Each row is a point on a tangle of strands that fork, close into loops and nearly touch. The rows are in no order.
(in the rows, 128 means zero)
Points whose rows are less than 34.5 apart are linked; no others are. Some points are linked to none.
(781): [176  91  93 151 179 103  96  80 124]
(292): [ 75 122 112 135  98 139 171 138 151]
(143): [134 135 114 115 171 113 159 160 183]
(119): [104 105 152 160  61 131 104 135 123]
(242): [119 126 171  82 149 148 155 165 178]
(188): [180 122 105 128 185 116  73  91  92]
(783): [176 150 147 129 121 109 132 147 146]
(565): [122 129 162  83 175 140 159 160 182]
(72): [146 158 125 116 132 133 116 100  65]
(869): [160 140 165 101 121 131 136 171 175]
(661): [159 152 104 144 159  97 130 110 105]
(83): [ 95 116 140 131  85 141 147 145 153]
(787): [145 139 152 116 106 130 147 158 158]
(570): [ 85 121 155  88 147 157 171 154 171]
(801): [ 61  99 120 152  89 140 139 140 149]
(20): [ 49  95 134 127 111 155 148 147 168]
(271): [125 146 109 127 134 116 169 146 155]
(503): [157 120  79 134 196 116  91  82  92]
(620): [117 102 199  90  99 163 123 167 173]
(372): [153 149  83  96 191 152  68 110  78]
(389): [131 160  87 125 171 120 125  94  69]
(125): [ 89 118 146 104 117 150 160 155 169]
(920): [100 109 143 160  73 132  99 110  88]
(152): [154 151 138 134 106 116 139 123 109]
(135): [ 79 102 136 178  79 120  76 123  95]
(285): [167 153 133 137 124 105 133 124 114]
(766): [152 133  84 156 174  88 138 111 136]
(443): [ 97 119 131 144  78 137 144 135 138]
(370): [132 162  79 104 180 145 104  99  63]
(289): [158 138  86 119 195 122  85  93  81]
(320): [ 89 109 155 106 107 156 149 156 169]
(246): [ 62 108 117 139  95 143 160 139 153]
(712): [126 165  88 107 166 147 115  96  56]
(588): [146 125 194  82 120 149 133 172 179]
(328): [177 116  96 114 194 133  56  92  90]
(914): [132 121 200  78 128 157 137 170 178]
(562): [124 144 128 138  96 127 137 105  88]
(691): [137 153  79 133 185 114 124  90  78]
(44): [152 123  76 145 196 105 105  83  96]
(675): [ 83 127 121 126 108 139 173 145 158]
(705): [ 89 103 136 167  76 130  83 112  82]
(295): [132 143 109 126 155 111 164 153 170]
(758): [121 148 107 141 118 116 169 125 125]
(542): [127 162  94 116 154 133 126  92  59]
(736): [ 91 100 145 167  70 125  94 133 118]
(913): [121 146 117 130 116 123 168 141 147]
(447): [165 143 101 140 171 100 114 104  97]
(498): [132 123 141  91 195 123 154 163 190]
(436): [ 96 119 132 155  77 134 117 104  88]
(349): [ 96 134 113 138 100 129 169 131 135]
(140): [ 85 124 132 112 116 147 170 151 168]
(287): [105 122 141 122  95 142 156 149 156]
(607): [131 124 162 132  70 135 129 145 140]
(543): [ 72 100 129 155  79 135 127 143 144]
(858): [152 148  97 148 159  94 144 122 128]
(557): [127 104 198 102  84 155 114 168 172]
(248): [140 114 186 114  71 146 118 162 161]
(932): [174 155 138 135 123 105 129 136 130]
(27): [131 123 123 106 192 116 151 161 195]
(935): [144 142  77 138 189 108 115  89  85]
(599): [173 108  94 152 181  94 102  92 120]
(315): [166 128  92 149 179  94 110  99 111]
(479): [117 138 130 122 109 131 163 148 154]
(363): [128 130 149 140  77 135 118 109  86]
(56): [152 146  85 109 193 136  84  97  75]
(625): [106 136 121 145  90 130 143 103  89]
(39): [146 135 167 108 104 137 141 165 165]
(440): [125 125 152 143  70 133 130 134 130]
(330): [133 144 139 134  93 131 128 105  80]
(711): [118 106 207  79 116 164 129 161 173]
(790): [ 86  99 140 178  76 120  79 133 109]
(323): [178 107 100 138 185 111  78  85 102]
(505): [141 122 175 126  68 138 124 154 150]
(85): [156 129  84 155 181  90 123 100 123]
(61): [ 93 109 135 151  74 136 133 133 130]
(890): [152 144 143 133  96 119 138 133 122]
(114): [180  87  91 144 182 111  83  72 113]
(735): [148 142 146 126  98 125 145 146 145]
(166): [ 99 121 127 153  79 132 137 113 102]
(823): [167 132  85 103 195 144  57 102  86]
(95): [110 143 108 142 103 123 166 120 114]
(494): [125 125 156  84 195 131 152 160 187]
(254): [174 146 157 117 124 114 135 163 164]
(251): [123 120 152 148  67 132 119 120 106]

A piece is two or more points that can be reached from each other along the links. Count, over all rows, the pieces, the separate loops (a circle has one, a figure eight two, a Y none), the forks (points with three links) and the tips (points with one).
pieces: 4
loops: 3
forks: 3
tips: 5

A fork is a point with three links, a tip a point with one. Leave the first point through the second and follow the links. Name the first fork or tip that comes.
(44), (935): (370)
(557), (620): (588)
(85), (766): (315)
(913), (758): (292)
(675), (140): (320)
(135), (790): (119)
(498), (27): (913)
(271), (295): (242)

How many points has the smallest loop of links through each point below? Write 0 if it is on no loop.
(315): 6
(801): 13
(787): 10

Name the points in between on the shortest way along the links from the first point to the second, in order.
(292), (543): (246), (801)
(254), (152): (783), (932), (285)
(363), (505): (251), (440), (607)
(287), (543): (83), (443), (61)
